Points on a hilly landscape, in no order, each with its height.
A ball rolls from a point to the lowest of its 4 nearest points, and stops where none of them is lower. Distance is the straight distance between rows; heights are no part of it.
lofi (h 25.3): [184 106 111 148 132 144 145 169 138 130 110 123 133 191 166  87 145 109
 140 178  93 140 122  87 183 164 116 154 132]
nazuz (h 51.0): [ 51  80 106 155 121 141 105 195 152  72 142  72 104 185 134 113 112 121
 135 138 107 163 145 132 126 100 143 144 117]
Somir (h 90.8): [123 108 132 123 121 113 125 148 157 123 134 114  81 156 106 121  90 144
 150 156 145 159 151 129 123 102 125  90 128]
Tar (h 24.1): [ 62 137 145 138 151 187 138 113 129 157 119 150 152  72 136 152 132 154
 106  49 126 156 135 170  54 143 127 116 107]
mabu (h 18.3): [ 96 140 133 123 109  76  85 122 119 101 137  95 128 136 102 114 120 148
 117 128 167 106 122 139 113  95 138 155 106]
zoles (h 72.4): [142 128 152 101 132 151 124  98 107 159  92 184 147  84 122 168 118 157
 121 121 126 157 138 136 110 116 125 127 121]
fif (h 36.0): [ 66 150 143 117 121 122 112  98 121 140 155 136 116  71  92 150 125 176
 104  77 160 130 142 169  47  98 140 135 124]
finek (h 7.6): [ 94 116 145 126 125 142 115 125 130 133 106 119 109 120 123 140 132 151
 108 106 133 154 141 128  80 112 131 125 106]
Gol (h 8.3): [191 157 146 127 116  94 124  94  80 127  95 133 177 112 132 119 152 112
 133 116 143  66 111 126 169 126 122 155 131]
ruzif (h 22.3): [105  90  96 166 149 163 151 186 126 117 127 122 180 181 176  90 147  99
 140 166  69 162 125 101 153 168 106 150 105]
vol (h 51.5): [218 139 130 100 133  75 139  85 137 145 124 126  88 110  98 138 119 127
 126 191 158  64 153 109 177 140 148 109 165]
suba (h 32.8): [210 183 133  83 103 108 138  70  30 120 110 206 172  46 150 162 134 109
 135 107 118 104 104 106 174 103 111 170 152]
zugik (h 67.0): [104 141 157 119 102 115 103 101 133 143 131 151 123  97  96 163 116 186
 114 126 149 159 142 142  77  83 154 138 127]
Gelo (h 14.4): [228 145 113 132 140 131 153 115 117 131 107 126 149 150 133 119 153  81
 135 145 151  54 108 133 207 162 116 118 150]
sab (h 16.4): [143  88 143 129 134 121 123 163 170 144 110 144 112 162 113 121  81 166
 123 166 122 182 153 104 142 112 147 116 123]
zuke (h 17.8): [193 175 142 115 109  50 121  64  67 125 133 146 141 106 117 141 143 122
 139 137 160  43  94 126 181 100 131 167 149]
nof (h 28.0): [ 71 107  68 153 140 154 135 156 162  79 173  81 131 176 140 103 155  69
 146 138 102 132 125 135 126 168 106  82 129]
zelag (h 30.7): [ 24  95 155 162 132 174 119 182 141 149 106 131 133 116 159 157 104 178
 100  92 101 185 149 135  56 122 152 154 104]
Mupi (h 30.9): [ 55 158 158 121  90  59  98  95 109 106 162 109 127 102  98 130 124 152
 117  86 160  98 109 151  71  84 153 143 108]
bofim (h 14.6): [199 137  79 180 130 157 157 160 149 124 141  89 125 205 135  89 160  62
 139 154 146  68 116 118 194 187  99 114 166]
kuvav (h 82.2): [203 132 138  93 124  99 134  93 112 156  99 168 120 100 106 158 120 156
 134 176 134 147 142 112 143 114 148 150 137]
Ponuf (h 11.5): [ 58 101 101 157 143 185 164 158 133 148 133 112 161 125 171 107 160 104
 119 108  82 154 116 131  95 167 106 118 107]
Buso (h 33.1): [123 132 121 113 141 138 137  73 149 147 150 120 119 103 106 145 137 121
 140  95 134 130 133 147 103 129 117  68 130]
laf (h 50.9): [120 141 157 125 114 152 139 120 101 137  91 140 176 116 166 131 156 116
 116  97 110 136 109 124 116 129 105 154 103]
Bized (h 22.0): [ 40 102  98 149 125 154 130 165 136  93 162  75 120 150 142  98 154 106
 140 114 124 127 128 138 100 148 132 113  89]
fato (h 25.7): [106 175 131  81 114 124 132  53  86 138 147 172 141  44 109 183 147 133
 131  70 127 127 132 152  91 107 119 105 141]
Pupi (h 60.9): [205 139 150  74 120  68 128  80  92 148 135 161  97  85  91 153 113 150
 128 186 143 113 154  92 162  91 158 150 163]
Guke (h 12.8): [106 154 128 101 137 128 138  72 116 140 144 126 154  86 128 133 152 106
 122  69 128 113 121 151 109 134 113 106 120]
zozaz (h 17.9): [ 97  99 115 156 161 186 159 153 155 140 105 142 145 158 154  97 123 122
 141 133  76 192 134  94 125 171 117 121 109]
rodur (h 34.0): [169 146 140 107 112  46  96  78  87 125 144 116 109 109  92 127 132 138
 136 158 171  68 129 128 148 105 149 134 134]
kunu (h 42.6): [190 135 117 112 131 112 140  78 129 146 125 137 143 108 112 135 137 105
 146 144 136 116 122 142 148 135 109  87 138]
Sazir (h 42.5): [189 123 124 122 157 153 162 115 149 149 117 152 141 130 139 130 126 105
 133 142 118 154 127 131 158 147 107  88 120]
tet (h 30.0): [116 170 145 110 109  48  96  79  95 111 152 115 125 110  95 109 130 137
 115 125 174  70 100 150 124  99 147 154 133]
baget (h 62.1): [ 49  79  99 156 147 156 126 204 185  89 178  87  87 187 126 133  92 141
 138 149 108 185 153 116 106 103 135  95 112]
Misu (h 42.7): [ 25  90 116 168 127 182 147 181 160 111 138 110 135 159 163 107 114 138
 124 124  79 190 133 119 103 121 130 139 105]
Nilof (h 49.5): [105 103 130 135 146 168 145 133 180 151 129 135 118 155 143 121 103 131
 120 116 115 188 140 139 113 128 123  91 112]
bemi (h 26.4): [ 48 125 156 157 141 210 136 153 140 168 110 174 137  87 155 168 113 188
 103  82 115 179 136 152  47 153 135 127 120]
Gopi (h 20.9): [156 113  75 145 145 147 141 171 161 104 159  78 114 200 145  86 147  72
 149 162 114 112 107 117 173 182 104 107 160]
gukev (h 5.3): [ 37 125 116 124 113 112  94 145 149  89 157  80 112 148 114 113 133 143
 125  97 153 122 137 152  97 105 142 127  98]
Fur (h 21.0): [ 99 173 155 121 137 204 127 109  69 159 119 228 157  15 132 196 110 174
 112  50  97 142 122 151  48 128 125 127 152]
Mem (h 23.4): [246 160 135 112 142 100 145  75  96 147  98 165 143  84 120 142 128 113
 125 147 126  85 119 111 184 135 118 138 155]
sabup (h 17.7): [185 108  83 141 134 105 107 197 165 103 144  92  71 200 109  96  97 102
 153 183 137  64 126 105 182 132 150 137 167]
femaz (h 19.3): [ 48 117 113 148 165 176 154 143 173 134 162 106 107 132 123 124 138 115
 123  86 120 158 141 138  78 165 112  73 110]
tabil (h 65.2): [130 172 169 111  97 100 104 104  84 141 102 176 148  90 118 157 128 165
 121 113 143 143 125 129 102  84 124 168 133]
motop (h 38.3): [122  92 111 146 121 133 113 183 145  98 128  88 109 191 140  96 125 112
 132 167 118 156 124 101 158 134 124 132 116]
leg (h 69.4): [203 114 117 126 152 111 132 126 148 132 123 133 102 142 107 121 118 119
 134 178 124 118 144 112 182 144 131  86 153]
vura (h 19.0): [ 70 110 101 146 123 142 126 174 139  98 133  80 152 162 156  93 153 104
 123 127 113 146 129 117 130 139 127 137 105]
gab (h 21.9): [ 80 115 111 130 139 159 133 142 160 121 139  99 136 147 149 120 149 117
 129  98 113 145 136 143  99 147 121 106 107]
neviv (h 24.6): [ 62 157 172 131 103 133  98 123  76 135 104 148 153  74 136 126 136 179
 104  79 120 127 109 152  53  95 125 192 122]
Tes (h 29.8): [ 71 138 121 129 121 115 116  98 130 100 160  83 151 124 135 108 166 101
 118  75 147  93 103 156 106 135 126 115 113]
pav (h 19.2): [232 142 167 102 123  63 124  84  87 134  90 169 142 105 127 150 133 139
 129 153 152  74 113 107 183 109 129 187 140]
tezim (h 31.2): [179 128 129 133 116  60  98 143 134 102 132  85  99 166 108 102 126 118
 132 156 180  35 119 119 170 124 158 143 141]
fopu (h 23.8): [171 144 117 132 118  96 121  95 122 116 139 110 134 145 110 120 147  95
 131 129 165  60 116 136 161 143 117 114 141]
Pofa (h 48.0): [134 172 157 107 107 127 114  96  62 146 101 198 171  49 150 158 127 130
 110  78 119 125 124 142 104 102 116 181 142]
dizag (h 49.2): [ 88 133 165 130 114 155 128 132 152 155 125 176 137 109 121 176 110 165
 105 119 132 189 143 131  68 118 150 139 116]
vilab (h 16.2): [227 159 142 121 112  74 120 115  85 128 111 138 145 139 124 121 157 132
 126 165 147  57 110 107 188 126 132 167 128]
gis (h 36.2): [ 18  98 143 162 142 191 148 187 166 135 136 123 123 148 141 150 101 178
 110  93 118 198 159 147  61 130 165 118 112]
Sef (h 35.1): [152 159 126 100 126  91 129  73 105 130 139 113 132  91  94 160 147 109
 133 109 162  70 123 143 138 131 127 106 133]
Zudu (h 24.2): [181 176 146  97 112  80 142  50  71 121 154 153 156  67 111 154 151 109
 131 115 140  60 127 136 160 117 122 114 150]
zes (h 43.6): [198 117 132 116 112  69 110 110 121 127  97 126 102 140 118 126 116 144
 128 190 151  93 141 112 167 113 142 150 139]
kenuf (h 39.6): [144 114 122 114 111  70  93 137 152 110 138  70  77 164 106 103 104 117
 149 159 165  96 136 128 161 109 149 114 139]
varud (h 8.0): [195 134  89 151 131 126 134 151 121 123 119  88 144 177 133  95 155  88
 137 169 154  48 109 103 201 157 117 159 151]
biku (h 6.8): [114 121 119 138 136 166 141 140 125 114 121 105 159 155 171  97 171  82
 118 122 110 141 111 123 139 160  98 132 117]
Mik (h 91.8): [178 144 175  88 109 107 125  95  86 146 116 184 129  62 102 182 108 171
 125 166 147 160 146 121 115  88 145 173 152]
Tobi (h 23.3): [ 32 129 126 136 127 145 112 129 136 127 145 104 114 120 131 145 130 150
 111  66 135 130 150 168  53 111 142 117 106]
Gam (h 55.5): [ 91 109  98 139 140 151 139 160 193 100 173  99  86 166 125 117  93 110
 147 124 112 173 142 140 114 119 119  70 118]
Relum (h 20.6): [173 159 141 113 121 106 134  91  93 123 111 144 163 116 131 138 161 109
 143 115 140  84 101 133 152 133 110 123 131]
nik (h 54.2): [ 59 105 130 147 140 165 145 155 187 136 143 117  89 132 118 141  88 163
 124 114 133 192 151 137  77 107 149  94 110]
Nefuz (h 54.3): [107 100 131 129 113 146 128 166 142 138 102 122 135 150 153 120 112 142
 112 144 106 175 125 107 114 113 139 165  94]
Saval (h 8.6): [ 81 165 171 121 103 148 105 121  71 162 119 201 138  56 120 200 100 191
 108  91 124 137 138 146  54 103 135 177 147]
verut (h 14.7): [ 18 117 123 150 146 175 133 164 131 121 129  89 137 109 160 122 154 140
 108  85  94 147 136 143  50 156 132 123 104]
nupap (h 36.1): [139 169 152  92 109  60 112  71 110 124 156 121 121  90  70 143 130 138
 131 120 169  91 134 147 134 101 149 126 144]
basi (h 53.6): [194  83 116 137 143 124 120 181 175 142 112 129  90 190 128 104  87 132
 145 194 120 155 132  92 182 142 130 148 134]
rerup (h 30.8): [169 104  94 129 158 158 153 123 160 132 135 103 118 169 113 109 146  89
 135 140 121 132 116 130 162 168 108  68 140]
Dap (h 49.6): [215  95 126 136 158 131 138 142 161 160 101 155 119 154 133 106 109 117
 138 186 107 164 130  95 177 136 119 118 132]
Gove (h 30.2): [205 165 133  89 137 102 151  57  90 147 147 147 132  76 103 174 150  95
 147 134 142  78 132 133 184 149 124  97 175]
mabig (h 19.5): [ 96 104 107 125 133 123 115 141 168 104 144  93 101 151 113 110 123 127
 131 128 140 145 141 143 109 109 129  97 118]
bigo (h 61.7): [120  89 123 150 142 145 130 192 173 115 137 118  90 205 137  93  84 123
 147 189  81 202 130  98 154 111 131 127 123]
saguf (h 15.1): [124 109  92 158 138 161 158 168 139 109 140 115 139 180 166  95 137  85
 145 151  87 155 113 108 163 183 105 113 124]
kile (h 46.3): [159  88  86 140 138 113 123 213 188  93 167  93  40 201  95 113  63 122
 154 179 116 122 144 113 180 131 135  90 170]
ledub (h 55.3): [190 141 156 109 135 149 138  92  95 160  75 188 162  87 150 141 130 124
 130 118 102 129 129 106 154 130 111 127 128]
fasof (h 41.9): [132 116  96 118 155 168 151 106 173 144 129 139 118 128 118 136 134 114
 128 111 133 156 120 152 123 157 103  72 127]
Bik (h 21.8): [ 73 152 150 144 121 160 116 123  95 152 110 155 154  58 163 148 141 166
  97  50 107 122 121 162  59 126 125 173 119]
Poki (h 68.9): [149 119 154 116 105 106 110 136 113 132  81 146 134 117 120 128 115 165
 123 152 144 155 136 124 118  85 148 181 115]
lugi (h 39.3): [ 81 137 129 144 104 115 114 124 117 121 132 104 150 131 133 114 152 125
 120 101 134 111 115 126 105 122 127 146  97]
Bobek (h 36.4): [127 175 146  95 105 107 115  74  60 130 126 172 160  52 128 152 147 129
 125  75 140 101 114 151 108 116 115 148 142]
gug (h 8.7): [171 135 161 116 111  89 112 137  89 120  79 127 152 140 156  99 145 127
 125 159 137 101 101  94 161 110 123 186 123]
Deni (h 36.3): [164  98 112 139 147 155 149 170 174 141 123 144 116 177 153  76  99 116
 145 167  89 183 119  90 182 169 125 115 124]
Zogop (h 17.6): [193 104  89 159 140 148 136 190 146 113 144 102 108 200 137  82 129  84
 149 180 122 103 114  98 205 183 120 131 156]
radit (h 30.1): [ 32  91 115 153 148 172 150 171 180 105 141  99  93 147 137 133 110 121
 124 101 106 191 149 146  83 133 135  85 102]

For each start below, name the point where the ball stops.
Mik => Gol
leg => varud
fasof => varud

Call two points neighbours if one is among the 4 nearest of the other. Go from one point of each pair to the other, from neighbour to neighbour, staying as low as possible. Name the highest point that can't be avoided.
Saval, finek => Tar
Saval, Guke => Tes
gukev, biku => gab
finek, gukev => Tobi
biku, varud => Gopi
